Each row is a point on a tangle of strands that fork and nearly touch. The rows are in no order.
(in the rows, 100 means zero)
Points whose rows are less than 83.7 apart are linked; no others are.
K271: [ 88,  65, 127, 118,  98, 105, 104, 115, 106,  90, 107, 102,  90, 126,  84,
  84,  71,  85, 127,  99,  92,  91,  97, 114,  86, 111,  91, 141, 127,  99,
 123,  97, 119,  86,  83,  85,  93,  74,  92,  98, 112, 109, 116, 112,  88,
 124,  92,  79]
K486: [119, 131, 111,  35,  88, 133, 107, 121,  94,  96, 111, 103, 130,  79,  89,
 101,  83, 134,  98, 104,  81, 104, 132,  91, 127, 103, 105,  78, 120,  94,
 117,  73,  90,  68,  93, 111,  90, 106,  92, 113,  73, 110, 118, 111,  73,
 101,  87,  90]
K601: [105, 117,  91,  69,  88, 107,  95, 113,  93, 100, 110, 100, 104,  50,  88,
  86,  93, 129,  98, 139,  86, 104,  96, 110, 100, 102, 124,  79,  97,  87,
 105,  85,  82,  90,  82, 114, 103, 107, 107,  97,  92, 102, 107, 116,  88,
 108, 103,  93]
K522: [118,  90,  73, 126, 125,  56,  84,  76, 117, 114,  88,  95,  97,  99, 109,
 129, 113,  95,  89,  98, 100, 114,  93, 102,  87, 111, 109, 102,  83, 103,
 109, 125, 112, 153,  86, 101, 102, 109, 132,  84, 103, 103,  97,  80, 122,
  90, 152,  98]
K674: [ 98,  92, 100, 105, 109,  93, 100,  90, 111, 107,  93,  95,  83, 132, 104,
  99, 110,  73,  84,  81, 113, 105, 110,  88, 108,  82,  79, 124,  97,  89,
  75, 102, 109,  98,  99, 110,  85,  88,  98, 102,  92, 109,  99,  88, 123,
 118, 105, 119]
K907: [ 92,  76,  98, 121,  94,  92,  98,  77, 123, 126, 119,  62,  76, 116, 103,
  84, 111,  69, 100, 120, 132, 121, 114,  93,  72,  83,  80, 106, 105,  75,
  80, 125, 107, 101,  70, 138, 101,  55, 125,  74, 108, 130,  83,  91, 134,
  95, 115, 135]
K614: [100,  73, 114, 118, 108,  87,  92, 103,  80,  91,  72, 110, 102,  87,  91,
 124,  73, 104, 103,  91, 105, 102,  97, 101,  95,  78,  95, 117,  92, 104,
 107,  97, 107, 118,  94,  73, 115, 125,  98, 110, 122,  92, 109, 119,  83,
 100,  98,  68]
K669: [106, 137,  80,  88,  94, 114, 118,  83, 113,  96,  87, 106, 109, 145, 120,
 101, 132,  88,  75,  61,  95,  92, 102,  77, 133, 101,  84,  86,  94, 112,
  81, 100, 102,  74, 139,  91,  79,  98,  79, 121,  69,  92,  99,  83, 115,
 100,  82, 130]
K245: [ 97,  75, 149,  83,  93, 115,  98, 131, 101,  88, 117, 108, 101, 112,  82,
  77,  56,  91, 126,  98, 102, 108, 116,  93, 100, 107,  96, 133, 116,  96,
 127,  96, 112,  78,  84,  93, 102,  71,  83,  94, 105, 113, 120, 115,  84,
 109,  92,  80]
K147: [ 80,  74, 148,  84, 100, 127, 114, 111,  99,  97, 115, 116,  78, 125, 103,
  76,  85,  73,  95,  82, 118, 111, 128,  67, 100,  97,  85, 121,  83, 107,
  76, 111,  89,  76, 124, 108, 118,  84,  70,  95,  92, 110,  90,  98, 107,
  97,  66, 114]
K458: [107,  86,  82, 143,  79,  82,  90,  89,  98, 127, 103,  73,  91,  93,  82,
 131, 110, 107, 116, 132,  70,  94,  74, 141,  47, 113, 115, 102, 152,  95,
 120, 112, 119, 108,  79, 117,  86, 105, 142,  85, 121,  94, 118, 101,  90,
 122, 110,  79]
K118: [122, 144,  84,  81, 101, 117, 111,  95, 101,  87,  77, 113, 130, 103, 108,
 110, 115, 116,  81,  64,  84,  98, 101,  85, 135, 102,  95,  90,  86, 114,
 105,  81,  95,  77, 120,  75,  86, 115, 100, 119,  80,  94, 116,  96,  88,
  91,  88, 102]
K503: [ 80,  84, 100,  91,  87, 112, 103, 105,  96, 112, 135,  84,  86,  98, 110,
  57, 101, 102, 105, 132, 107,  89, 104, 101,  83,  80,  94,  95, 103,  95,
  67,  98,  99,  90, 105, 137, 106,  75,  90,  85,  99,  99,  75, 111, 109,
 101,  78, 118]
K146: [115,  99,  98, 108, 106,  80,  94, 100,  93, 100,  68, 116, 113,  82,  90,
 126,  87, 111,  92,  95,  86, 111,  90, 102, 103,  79,  95, 114,  96,  99,
 107,  83, 110, 108,  86,  80,  94, 118, 119, 103, 102,  91, 120, 113,  89,
 101, 115,  84]
K687: [108, 115,  95,  89,  97, 110, 104, 111, 102,  97, 117,  95, 119, 115,  93,
  91,  90, 111, 119, 102,  77,  86, 101, 123, 113,  94,  83, 117, 135,  99,
 108,  73, 123,  72,  84, 102,  66,  88,  91, 110,  93,  95, 113, 104,  86,
 122, 107,  90]
K172: [108,  99, 116,  78,  84, 104,  83, 130,  85, 103, 115, 101, 109,  54,  68,
  96,  71, 116, 114, 137,  88, 112, 102, 106,  86,  87, 117,  93, 112,  77,
 119,  89,  94,  85,  65, 106, 103, 103, 107,  97, 109, 107, 120, 128,  82,
 116, 105,  76]
K656: [ 90,  95,  90, 105,  87,  96,  94, 110,  97, 108, 128,  78,  87,  87, 103,
  67, 107, 108, 116, 139, 100,  86,  88, 120,  81,  83, 103,  94, 110,  91,
  80, 100, 108,  98,  90, 132,  97,  89, 101,  89, 111,  97,  87, 115,  94,
 112,  87, 104]
K597: [ 92,  85, 142,  78,  98, 118,  99, 106, 100, 116, 102, 102,  92, 105,  88,
  87,  91,  81,  71,  90, 118, 120, 134,  71, 103,  87,  87, 110,  85,  89,
  79, 107, 100,  82, 115, 111, 111,  87,  86,  96,  86, 120,  93,  95, 110,
 101,  77, 109]
K463: [ 63,  71, 130, 106, 105, 114, 115, 111, 105,  80, 120, 108,  69, 128, 115,
  59,  82,  84, 133,  89, 128,  82, 102,  88,  92, 101,  95, 121,  96, 119,
  83, 122,  92, 101, 117,  95, 127,  85,  58,  95, 101,  94,  83, 100,  92,
  93,  81, 108]
K908: [102, 102, 137,  81, 103, 119, 107, 118,  65, 111,  82, 123,  94,  75, 108,
 112,  91, 102,  84,  89, 107, 108, 126,  74, 102,  92, 101,  92,  66, 104,
  80, 106,  82,  86, 136,  96, 119, 124,  87,  98,  95,  92,  89, 101,  89,
  86,  68,  96]
K195: [110, 126, 123,  40,  89, 133, 120, 130,  75, 105, 119, 113, 109,  75, 106,
  97,  82, 125, 103, 111,  83,  96, 131,  91, 115, 103, 104,  83, 115,  99,
 103,  69,  70,  75, 115, 121,  95, 104,  84, 107,  78, 106,  91, 108,  83,
 102,  65, 107]
K473: [ 77,  67, 127, 119,  80, 104, 106, 116, 100,  89, 107,  93,  85,  99,  96,
  79,  71, 118, 145, 109, 121,  76,  84, 113,  64, 119, 123, 112, 129, 113,
 132, 126, 112, 117,  87,  83, 133,  91,  79, 105, 118,  95, 110, 112,  59,
 104,  87,  63]
K567: [118, 130,  90,  69,  97, 114, 103, 113, 101,  87, 103, 106, 131,  87,  93,
  97,  89, 129, 103, 102,  76,  98, 100, 108, 126,  99, 101,  97, 121,  97,
 112,  66, 104,  77,  82,  98,  81, 105,  99, 113,  87, 101, 124, 112,  78,
 106, 106,  91]
K776: [ 81,  61, 128, 138, 121,  89,  96,  99, 103,  79,  78, 114,  75, 139, 106,
 111,  84,  69, 108,  57, 120, 102, 108,  87, 100,  92,  83, 143,  88, 108,
 100, 118, 108, 107, 105,  70, 114, 109,  94, 115, 116, 100, 115, 100,  93,
 101,  93,  88]
K991: [111, 122, 104, 117, 106,  98, 105, 104,  85,  87,  76, 113, 103, 137, 116,
 108, 101,  92, 104,  35,  81,  91, 106, 110, 120,  73,  63, 124, 101, 117,
  98,  84, 100,  77, 117,  60,  62, 108,  82, 129, 101,  83, 109,  95,  99,
 105, 102, 115]
K359: [ 84, 119,  77,  94, 103,  95, 104,  94,  85,  98,  97, 101,  99,  83, 125,
  84, 124, 124,  96, 113, 105,  74,  82, 124, 103,  90, 106,  78,  81, 109,
  71,  92,  84, 117, 126, 105, 109, 120,  79, 112, 103,  73,  75, 102,  98,
  92,  96, 115]
K356: [102, 111, 100,  69,  98, 104,  97, 107,  85, 105,  95, 106, 102,  48,  97,
  94,  92, 126,  83, 132, 101, 105, 105,  96, 100,  99, 128,  76,  76, 100,
  92,  97,  81, 105, 100, 107, 118, 121, 104,  97,  88, 101,  89, 105,  91,
  93,  97,  96]
K711: [115, 103, 101, 100, 112,  94,  94,  70, 134, 119,  79,  96, 103, 131,  99,
 118, 127,  68,  61,  70, 121, 135, 124,  61, 120, 107,  93, 104,  82,  90,
  90, 121, 111,  96, 100, 110,  95,  86, 119,  90,  75, 118, 103,  64, 139,
  92, 129, 122]
K831: [110, 122,  84, 102, 106,  88, 106, 100,  87,  87,  69, 113, 110,  88, 109,
 111, 102, 123,  97,  90,  80,  95,  86, 116, 114,  82,  97, 104,  93, 103,
 105,  74,  98, 103, 101,  80,  87, 122, 105, 116, 104,  86, 114, 111,  90,
 105, 110, 102]
K351: [119, 108,  98,  78, 105, 104,  88, 101,  98,  98,  83, 109, 108,  33,  87,
 107,  90, 136,  71, 124,  99, 122, 100,  77, 104, 107, 135,  66,  65, 112,
 113, 108,  76, 109,  95,  93, 124, 135, 110,  98,  89, 108,  88, 103, 103,
  77, 113,  91]
K443: [ 87,  93, 107, 118, 108,  96, 109, 108,  89,  81,  95, 106,  86, 132, 111,
  86,  82,  91, 124,  73,  84,  73,  92, 131,  98,  87,  72, 129, 112, 113,
 103,  87,  99,  95, 111,  66,  74,  94,  70, 118, 117,  86,  90, 106,  95,
 117,  89, 105]
K201: [ 99,  77,  89, 149,  85,  77,  83,  86, 102, 134, 111,  56,  81, 101,  80,
 136, 111,  93, 112, 119,  94, 101,  84, 136,  33, 111, 113, 102, 143,  91,
 117, 132, 122, 121,  81, 128,  98,  94, 141,  79, 128, 109,  99,  92,  94,
 112, 111,  78]
K197: [106, 114,  60,  83, 103, 110,  97,  89, 112,  86, 126,  97, 124,  90,  99,
  91, 130,  93,  66, 123,  83,  99,  73,  97, 132, 138, 124,  70,  81, 100,
 116,  87,  87,  99, 106, 107,  96,  86, 104,  87,  91, 114,  83,  95, 123,
  89,  85, 105]
K550: [111, 111,  84, 113,  77,  92,  88,  94, 130, 126, 133,  75, 114, 112,  76,
  92, 124,  91, 116, 133,  88, 116,  97, 118,  91, 121, 106,  92, 135,  78,
 111,  98, 135,  85,  64, 135,  79,  62, 139,  78,  96, 116, 123,  94, 108,
 106, 127, 107]
K394: [ 99,  92,  72, 106, 101,  82,  94,  87, 113, 115, 112,  76,  86, 101, 113,
  80, 122,  96,  88, 122, 111,  95,  93, 101,  89,  94, 109,  90,  91,  89,
  80, 114, 109, 121,  93, 132, 100,  79, 112,  86,  97, 106,  81,  93, 124,
 100, 112, 124]
K419: [ 87,  98, 103,  72,  90, 116, 109, 101,  99, 119, 116,  92,  94,  94, 108,
  70, 105, 100,  79, 122,  99,  96, 115,  87,  99,  91, 102,  89,  92,  95,
  70,  94,  98,  91, 117, 129, 107,  84,  90,  93,  75, 105,  81,  99, 111,
  99,  76, 125]
K235: [123,  96,  96,  97, 111,  79,  80,  97,  98, 100,  74, 104, 110,  44,  81,
 125,  86, 127,  77, 119, 105, 124,  93,  85,  97,  89, 121,  86,  75, 114,
 114, 111,  93, 123,  77,  85, 122, 133, 118,  99, 102,  99,  92, 106,  99,
  81, 136,  80]
K652: [ 69,  83, 108, 132, 111,  96, 109, 105,  88,  76, 102, 111,  73, 136, 122,
  80,  91,  89, 135,  69, 107,  63,  89, 127,  91,  89,  83, 118, 105, 124,
  95, 109,  91, 112, 120,  65, 101, 102,  58, 121, 124,  78,  75,  97,  92,
 103,  85, 107]
K728: [ 69,  87, 103, 128, 115,  91,  99,  94,  81,  84,  95, 109,  74, 129, 128,
  97, 110,  86, 113,  67, 117,  72,  96, 111,  98,  75,  79, 108,  91, 109,
  68, 111,  92, 112, 126,  82, 102, 113,  65, 125, 119,  72,  75,  96, 102,
  98,  86, 110]
K308: [ 97, 110,  64, 105, 100,  81,  97,  95, 107, 104, 106,  83,  93,  86, 112,
  80, 122, 113,  99, 128,  98,  85,  75, 124,  95,  96, 114,  84,  96,  96,
  90,  99, 106, 116,  92, 118,  95,  93, 109,  95, 101,  93,  92, 106, 104,
 105, 105, 112]
K738: [123, 140, 107,  70,  91, 126, 110, 104,  96, 101,  84, 106, 126, 115, 101,
 107, 103, 105,  79,  59,  95,  92, 129,  75, 131,  99,  84,  93,  97, 115,
  91,  96, 106,  61, 129,  84,  85, 112,  89, 119,  68,  96, 110,  95,  87,
  93,  79, 106]
K112: [107,  98, 127,  68,  88, 115, 105, 137,  66,  83, 101, 113, 102,  53,  88,
 107,  58, 121, 123, 120,  93, 104, 102,  99,  96,  88, 111,  96, 109,  88,
 117,  81,  73,  95,  81,  94, 108, 122,  89,  97, 120,  95, 111, 130,  79,
 102,  89,  80]
K801: [ 88,  58, 129, 124,  86, 108, 101, 115, 103,  93, 106,  93,  87, 108,  84,
  85,  67,  99, 136, 119,  93,  92,  87, 113,  58, 120, 119, 125, 137,  97,
 137, 121, 120,  94,  80,  90, 112,  85,  97,  96, 122, 104, 119, 117,  69,
 117,  87,  64]
K178: [ 88,  95,  86, 126, 117,  71,  91,  86,  92,  94,  77, 101,  84, 122, 125,
 109, 120,  93,  93,  75, 110,  85,  92, 109, 105,  77,  89, 101,  82,  97,
  72, 109, 103, 128, 119,  93,  94, 118,  90, 117, 106,  75,  92,  85, 113,
 106, 105, 115]
K888: [118, 119,  56, 108,  92,  91, 104,  92, 108,  70,  78, 119, 129,  72,  84,
 130,  99, 130, 114, 113,  63, 105,  55, 111, 117, 112, 106,  88, 106, 106,
 132,  65,  84, 108,  78,  74,  87, 120, 129, 109, 108,  91, 133, 121,  96,
  97, 127,  93]
K835: [105,  96,  79, 106,  98,  86,  98,  78, 126, 124, 115,  70,  92, 113, 104,
  81, 125,  80,  86, 119, 113, 118,  98,  89,  94, 107, 105,  94,  97,  81,
  93, 117, 113, 109,  79, 133,  93,  58, 126,  72,  93, 124,  90,  86, 137,
  94, 129, 133]
K477: [ 81, 116,  95, 104,  99, 105, 109, 109,  63,  86, 103, 109, 102,  81, 115,
  91,  98, 135, 135, 102, 109,  60,  88, 144,  94,  79,  90,  88, 107, 112,
  87,  78,  70, 113, 124,  78, 113, 131,  63, 122, 132,  74,  72, 111,  86,
  87,  90,  99]
K650: [ 95, 124,  74,  58,  85, 125, 114,  90, 124,  92, 127,  90, 137, 116,  99,
  84, 119, 105,  76, 114,  91,  93, 104,  84, 135, 129, 107,  64, 106, 107,
 108,  82, 101,  75, 120, 115,  95,  85,  91, 103,  65, 117,  94,  96, 101,
  90,  69, 112]
K873: [ 92, 125,  76,  94,  96,  99, 105, 104,  79,  90,  97,  98, 100,  64, 113,
  89, 107, 141, 117, 124, 100,  69,  77, 135, 100,  88, 106,  78,  96, 105,
  90,  80,  78, 110, 107,  94, 110, 129,  82, 114, 114,  78,  84, 117,  89,
  96,  99, 102]
K352: [124, 130,  71,  92, 107, 105, 101,  86, 105,  77,  76, 118, 134,  85,  96,
 120, 117, 113,  77,  83,  79, 112,  82,  87, 137, 115, 116,  88,  71, 113,
 121,  81,  91,  95, 111,  77,  94, 116, 114, 103,  90,  96, 117,  99, 106,
  84, 101,  95]
K157: [ 76, 101, 119, 102,  99, 114, 119, 121,  62,  76, 112, 117,  94,  91, 114,
  89,  81, 121, 148,  93, 121,  67,  92, 123,  96,  99, 102,  98, 106, 120,
  99,  92,  72, 112, 124,  75, 130, 120,  53, 109, 130,  73,  78, 110,  74,
  77,  82,  89]
K343: [112,  80,  78, 144, 105,  65,  81,  78, 112, 147, 102,  66,  88,  97,  95,
 141, 106,  85, 109, 111, 102, 106,  99, 127,  37, 122,  99, 101, 128,  94,
 119, 139, 118, 145,  80, 121, 104,  96, 148,  75, 109, 109,  94,  85, 107,
  99, 141,  84]
K682: [ 96, 115,  53,  98, 109,  92,  98,  80, 110,  86, 108,  95, 104, 104, 120,
  86, 137,  95,  75, 115,  91,  90,  67,  97, 121, 127, 121,  72,  74, 103,
  98, 100,  91, 118, 118, 107, 100,  90,  95,  90,  96,  94,  80,  91, 129,
  91,  92, 123]
K821: [ 96,  75, 134, 104,  99, 105,  91,  92, 124, 121, 118,  82,  97, 128,  77,
  96,  97,  69,  97, 102, 125, 124, 126,  94,  94,  88,  70, 129, 118,  74,
  93, 103, 118,  79,  68, 121, 102,  55, 116,  85, 104, 131, 110,  99, 120,
 111, 116, 109]
K540: [107,  94,  84, 135,  77,  97,  95, 103,  94, 114, 112,  85,  98,  95,  81,
 108,  99, 113, 129, 137,  59,  92,  73, 140,  63, 104, 112, 104, 151,  94,
 121,  92, 124,  84,  76, 110,  75, 101, 127, 100, 119,  94, 120, 110,  83,
 136,  99,  82]
K912: [ 91, 108, 108,  96, 110, 103,  98,  95,  79, 105,  76, 110,  96,  76, 112,
 110, 108, 114,  75,  96, 109,  99, 113,  81, 104,  92, 107,  81,  58, 107,
  69, 115,  89, 103, 133,  98, 117, 133,  88, 103,  90,  80,  75,  87,  96,
  86,  88, 101]
K953: [112,  95,  87, 106, 109,  82,  95,  78, 136, 125, 102,  82, 101, 128,  95,
 108, 122,  70,  90,  94, 115, 126, 109,  95, 100, 116,  88, 112, 104,  80,
  98, 106, 115, 114,  74, 122,  88,  75, 133,  73,  87, 122, 109,  79, 139,
 100, 146, 120]
K683: [ 89,  99, 133,  80, 105, 122, 121, 126,  61,  83, 115, 123,  89,  94, 118,
  83,  79, 109, 127,  94, 104,  79, 106, 108, 102,  97, 100, 104,  99, 115,
  89,  89,  68,  89, 132,  91, 111, 113,  59,  98, 113,  80,  76, 113,  83,
  84,  73, 102]
K298: [ 97, 125, 100,  66,  91, 119, 120, 106,  99, 107, 102, 107, 107,  97, 111,
  81, 107, 109,  80, 108,  90,  95, 112,  88, 113,  99, 104,  82,  91, 102,
  82,  81,  92,  82, 127, 114,  97,  99,  86, 105,  75,  99,  86,  96,  98,
 102,  76, 119]
K191: [109,  84,  82, 124, 121,  65,  92,  77, 124, 126,  90,  87,  88, 122, 109,
 123, 111,  71,  93,  95, 113, 120, 106,  98,  84, 109,  91, 113,  94,  83,
  95, 122, 110, 139,  88, 116,  94,  94, 133,  78,  96, 111, 104,  75, 130,
 100, 145, 112]
K704: [118, 110,  79, 130,  77,  84,  90,  94, 129, 130, 120,  93, 112, 103,  71,
 117, 118,  91, 121, 127,  66, 119,  90, 128,  75, 137, 107,  98, 149,  92,
 126,  92, 132,  96,  63, 126,  77,  84, 151,  78, 100, 100, 135,  91, 100,
 114, 134,  88]
K75: [ 84,  60, 125, 120, 127,  82,  81,  87, 105, 113,  94,  86,  83, 101,  98,
 113,  99,  72,  81,  88, 143, 117, 122,  83,  86,  85,  91, 113,  74,  84,
  80, 133, 104, 130,  95, 109, 125, 101, 101, 100, 115, 111,  82,  83, 112,
  87, 114,  88]
K281: [ 90,  74, 118, 106, 116,  91,  91,  84, 112, 117,  94,  89,  78, 112, 100,
  96, 104,  68,  73,  94, 131, 121, 124,  80,  94,  83,  87, 117,  80,  81,
  75, 122, 106, 105,  94, 117, 107,  84, 106,  93,  98, 118,  85,  85, 125,
 101, 110, 115]
K319: [ 86,  87,  87, 132, 124,  72,  87,  75,  98,  99,  82,  99,  65, 141, 128,
 124, 121,  71,  99,  64, 125,  99, 101,  87,  99,  75,  80, 105,  79,  88,
  65, 126,  98, 125, 118,  99,  89, 116, 101, 113, 105,  85,  93,  73, 124,
 114, 112, 126]
K402: [109, 107,  96,  92,  88,  96,  86, 100, 122, 121, 125,  80, 114,  89,  77,
  81, 113, 100,  94, 132,  92, 116, 101, 108,  95, 105, 113,  93, 111,  78,
 104,  99, 121,  83,  70, 129,  92,  66, 126,  85,  91, 118, 115, 104, 105,
 104, 124, 100]
K705: [105,  96, 138,  73, 103, 116, 105, 134,  73,  84,  94, 121, 101,  78,  95,
  97,  65, 107, 113,  90,  98, 106, 113,  92, 107,  87, 100, 112,  97,  97,
 110,  84,  86,  90,  99,  87, 106, 115,  83,  98, 113,  98, 109, 120,  80,
  97,  78,  82]
K461: [ 91,  67, 122, 140, 112,  88,  98, 102,  80,  76,  62, 124,  92, 120, 100,
 123,  73,  87, 111,  56, 101,  94,  99,  99,  92,  85,  85, 131,  93, 117,
 118, 101, 110, 113, 104,  53, 110, 116, 100, 118, 121,  87, 118, 114,  77,
  99,  92,  78]
K348: [100,  88, 158,  68,  96, 118, 112, 140,  83,  78, 110, 124,  89, 101, 100,
  80,  57,  95, 123,  82, 101, 105, 120,  84, 107, 108, 103, 122,  99, 110,
 116,  99,  90,  84, 107,  85, 108,  91,  71,  94, 104, 102, 112, 109,  81,
  94,  73,  86]
K544: [107, 129,  96, 103, 101, 106, 106,  96,  89,  95,  81, 115,  93, 134, 123,
 102, 114,  90,  87,  45,  91,  90, 108,  93, 122,  78,  73, 108,  94, 112,
  78,  99,  97,  71, 131,  76,  73, 106,  78, 129,  85,  80,  95,  88, 107,
 104,  89, 128]
K621: [107,  94, 123,  81,  95,  95,  79, 109, 109, 126, 112,  89, 110,  69,  72,
  87,  89,  96,  85, 125,  98, 124, 112, 103,  89,  94, 113,  96, 100,  73,
 105, 101, 110,  92,  72, 118, 103,  75, 117,  84,  95, 118, 108, 110, 101,
 102, 117,  86]
K315: [121,  87,  69, 139, 117,  58,  86,  76, 118, 136, 102,  81,  91, 107, 111,
 141, 105,  90, 104, 101, 107, 116,  99, 113,  56, 126, 101,  95, 107, 103,
 122, 146, 111, 167,  83, 109, 105, 106, 142,  76, 107, 111,  89,  77, 124,
  89, 162,  94]
K694: [115, 114,  58, 130,  81,  83, 101,  92, 120, 110, 109, 100, 113, 102,  87,
 123, 120, 103, 120, 125,  58,  99,  67, 132,  87, 137, 109,  93, 141,  98,
 131,  85, 118, 112,  74, 106,  74,  98, 141,  83, 103,  88, 141,  99, 101,
 122, 125,  88]
K588: [124, 127,  65,  90, 106, 121,  96,  81, 107,  77,  97, 112, 139,  94,  94,
 127, 123,  96,  61,  89,  84, 108,  85,  79, 145, 136, 116,  71,  68, 111,
 126,  85,  89,  91, 124,  79,  92, 113, 106,  94,  92, 109,  96,  93, 117,
  83,  77,  88]
K741: [118, 123,  50, 115,  93,  87, 102,  90, 117,  75, 104, 110, 129,  81,  82,
 123, 109, 115, 119, 124,  60,  98,  55, 125, 113, 130, 113,  87, 123, 103,
 137,  71,  99, 109,  74,  86,  81, 104, 131,  94, 111,  93, 139, 111, 102,
 114, 125,  85]
K321: [111, 125,  55,  83, 110, 122,  89,  87, 111,  70, 123, 101, 142,  88,  87,
 114, 121,  98,  72, 110,  78, 104,  74,  99, 148, 138, 116,  71,  89, 104,
 130,  72,  82,  91,  99,  91,  88, 101, 109,  89, 103, 115,  96, 102, 116,
  91,  86,  83]
K610: [116, 129, 120,  88,  94, 122, 108, 105,  79, 110,  68, 120, 107,  93, 108,
 108, 105, 102,  76,  69,  95, 105, 127,  66, 114,  91,  90,  96,  69, 106,
  81, 105,  95,  69, 137,  86,  98, 119,  94, 110,  75,  92, 101,  93,  90,
  97,  73, 105]
K286: [ 77,  76, 137, 105,  90, 102, 113, 127,  88,  81,  96, 113,  88,  92, 104,
  86,  66, 120, 144,  92, 130,  80,  93, 101,  84, 115, 121, 109, 111, 117,
 123, 116, 101, 126,  94,  71, 141, 106,  66, 107, 114,  91, 112, 112,  59,
  92,  90,  69]
K699: [ 93, 111,  77, 102, 115,  87,  91,  89,  95,  99,  89,  99, 103,  71, 115,
 104, 119, 127,  82, 109, 114,  91,  87, 102, 109,  98, 120,  76,  63, 112,
  83, 111,  93, 128, 114,  97, 119, 126,  96, 107,  98,  83,  73,  86, 106,
  84, 110, 101]
K122: [ 77,  74, 137, 106, 105, 104, 107, 121,  90,  79,  99, 113,  80, 109, 106,
  81,  75,  99, 122,  85, 126,  87, 104,  97,  95, 103, 105, 120,  92, 115,
 100, 116, 100, 115, 109,  80, 130, 104,  69, 102, 115,  95,  99, 112,  76,
  86,  84,  83]
K810: [ 74,  51, 127, 136, 126,  83,  88,  89, 113,  94,  88,  97,  73, 128,  99,
 116,  93,  61, 100,  77, 148, 109, 114,  82,  87,  96,  87, 133,  81,  92,
  89, 137, 105, 128,  98,  92, 127,  99,  99, 110, 120, 114, 101,  90, 100,
  92, 101,  88]
K855: [107, 111,  86,  91, 102,  99, 100,  79, 120, 105,  83, 100, 106, 128, 102,
 108, 122,  82,  68,  71, 111, 113, 109,  73, 127, 101,  96, 104,  89,  91,
  84, 105, 114,  91, 106, 112,  87,  91, 105,  99,  73, 110, 107,  80, 126,
 102, 108, 122]
K518: [119, 137,  71,  94,  97,  97, 111,  96,  96,  70,  64, 120, 132,  84,  99,
 117,  97, 136, 110,  85,  71, 101,  74, 108, 125,  91,  93,  93, 100, 111,
 124,  58,  85,  97,  90,  70,  85, 127, 117, 123, 106,  86, 130, 117,  87,
  94, 111,  99]
K491: [104, 132,  72,  76,  91, 120, 114,  86, 122,  92,  99, 101, 126, 132, 108,
 101, 131,  90,  66,  83,  97,  93,  97,  75, 138, 124, 100,  69,  93, 111,
 102,  94, 101,  82, 135,  96,  90,  96,  88, 110,  68, 107,  93,  89, 113,
  92,  69, 118]
K916: [ 90,  97,  85, 114, 111,  88, 102,  78, 106, 103,  88, 102,  69, 151, 125,
 107, 124,  68,  88,  66, 120, 105, 106,  76, 114,  75,  74, 109,  93,  91,
  66, 110,  98,  95, 114, 105,  81,  97,  90, 110,  89,  96,  94,  75, 135,
 118, 105, 141]
K994: [ 60,  62, 133, 109, 107, 114, 111,  95, 109,  82, 114, 110,  57, 138, 115,
  72,  94,  67, 105,  81, 144, 102, 117,  65,  92,  94,  88, 122,  79, 109,
  70, 129,  86,  92, 114, 104, 131,  91,  71, 103, 102, 105,  86,  92, 108,
  91,  79, 122]
K809: [ 88,  64, 134, 125,  96,  96,  91,  93, 122, 124, 118,  69,  84, 117,  84,
  88,  97,  63, 107, 120, 125, 119, 111, 101,  65,  93,  82, 122, 113,  72,
  97, 122, 113,  94,  67, 127, 106,  54, 127,  79, 120, 133, 100, 104, 116,
 103, 109, 105]
K963: [102, 107, 137,  57,  96, 134, 125, 134,  62, 100, 118, 122,  90,  85, 116,
  94,  77, 108, 115, 110,  90,  87, 127,  94, 103, 102, 101,  90, 107, 110,
  88,  81,  58,  81, 138, 116, 106, 106,  71,  93,  91,  93,  76, 107,  85,
  89,  60, 111]
K316: [121,  97,  79, 119, 106,  71,  73,  88, 102, 104,  93,  91, 111,  47,  78,
 132,  88, 131,  90, 122, 108, 108,  87,  97,  82,  93, 120,  83,  95, 116,
 122, 119, 103, 145,  68,  88, 128, 127, 121, 106, 116, 100,  80, 103,  99,
  87, 150,  68]
K528: [105,  89, 132,  79, 107,  99,  86, 109, 103, 122,  91, 103, 104,  80,  80,
  97,  88,  90,  70, 103, 104, 125, 120,  86, 101,  85, 100, 111,  85,  86,
  93, 104, 106,  95,  93, 107, 107,  93, 103,  93,  93, 118, 105, 103, 105,
  97, 101,  88]
K484: [110, 114,  82, 109,  81, 110, 100, 113, 103, 105, 122,  86, 116, 102,  84,
  91, 102, 115, 135, 132,  65,  92,  84, 133,  98,  99,  99, 103, 146,  91,
 118,  77, 129,  71,  75, 114,  64,  90, 111, 109, 106,  97, 124, 109,  82,
 137, 109,  89]
K718: [106, 143,  89,  49,  82, 134, 126, 108, 104,  96, 118,  99, 128, 110, 110,
  81, 108, 118,  94, 103,  84,  82, 115,  90, 127, 112,  96,  73, 117, 113,
  99,  73,  92,  69, 126, 110,  88,  97,  82, 117,  64, 104,  91,  96,  88,
  99,  73, 116]

Follow the links from the first point to the second, and from the first to the third. Name the last point that the two ways share.
K711 / K443 / K621 | K674
K821 / K491 / K687 | K835
K809 / K491 / K908 | K835

A fork is a point with three links, a tip a point with one. Leave the first point through the second and follow the links. Name the first fork or tip that comes.
K402 / K621 | K316
K835 / K394 | K991
K544 / K669 | K835
K286 / K122 | K674
K687 / K567 | K682

Name the points in between on the shortest way along the links from the first point to the second, in order.
K683 / K656 | K963 > K195 > K486 > K567 > K687 > K484 > K540 > K458 > K201 > K343 > K315 > K522 > K191 > K953 > K835 > K394 > K308
K352 / K540 | K118 > K738 > K610 > K908 > K912 > K699 > K359 > K873 > K477 > K157 > K683 > K963 > K195 > K486 > K567 > K687 > K484
K855 / K621 | K674 > K281 > K75 > K810 > K776 > K461 > K614 > K146 > K831 > K518 > K888 > K741 > K694 > K704 > K550 > K402
K704 / K473 | K550 > K402 > K621 > K528 > K597 > K147 > K994 > K463 > K122 > K286
K994 / K112 | K463 > K122 > K286 > K473 > K801 > K271 > K245 > K348 > K705
K718 / K907 | K298 > K419 > K503 > K656 > K308 > K394 > K835
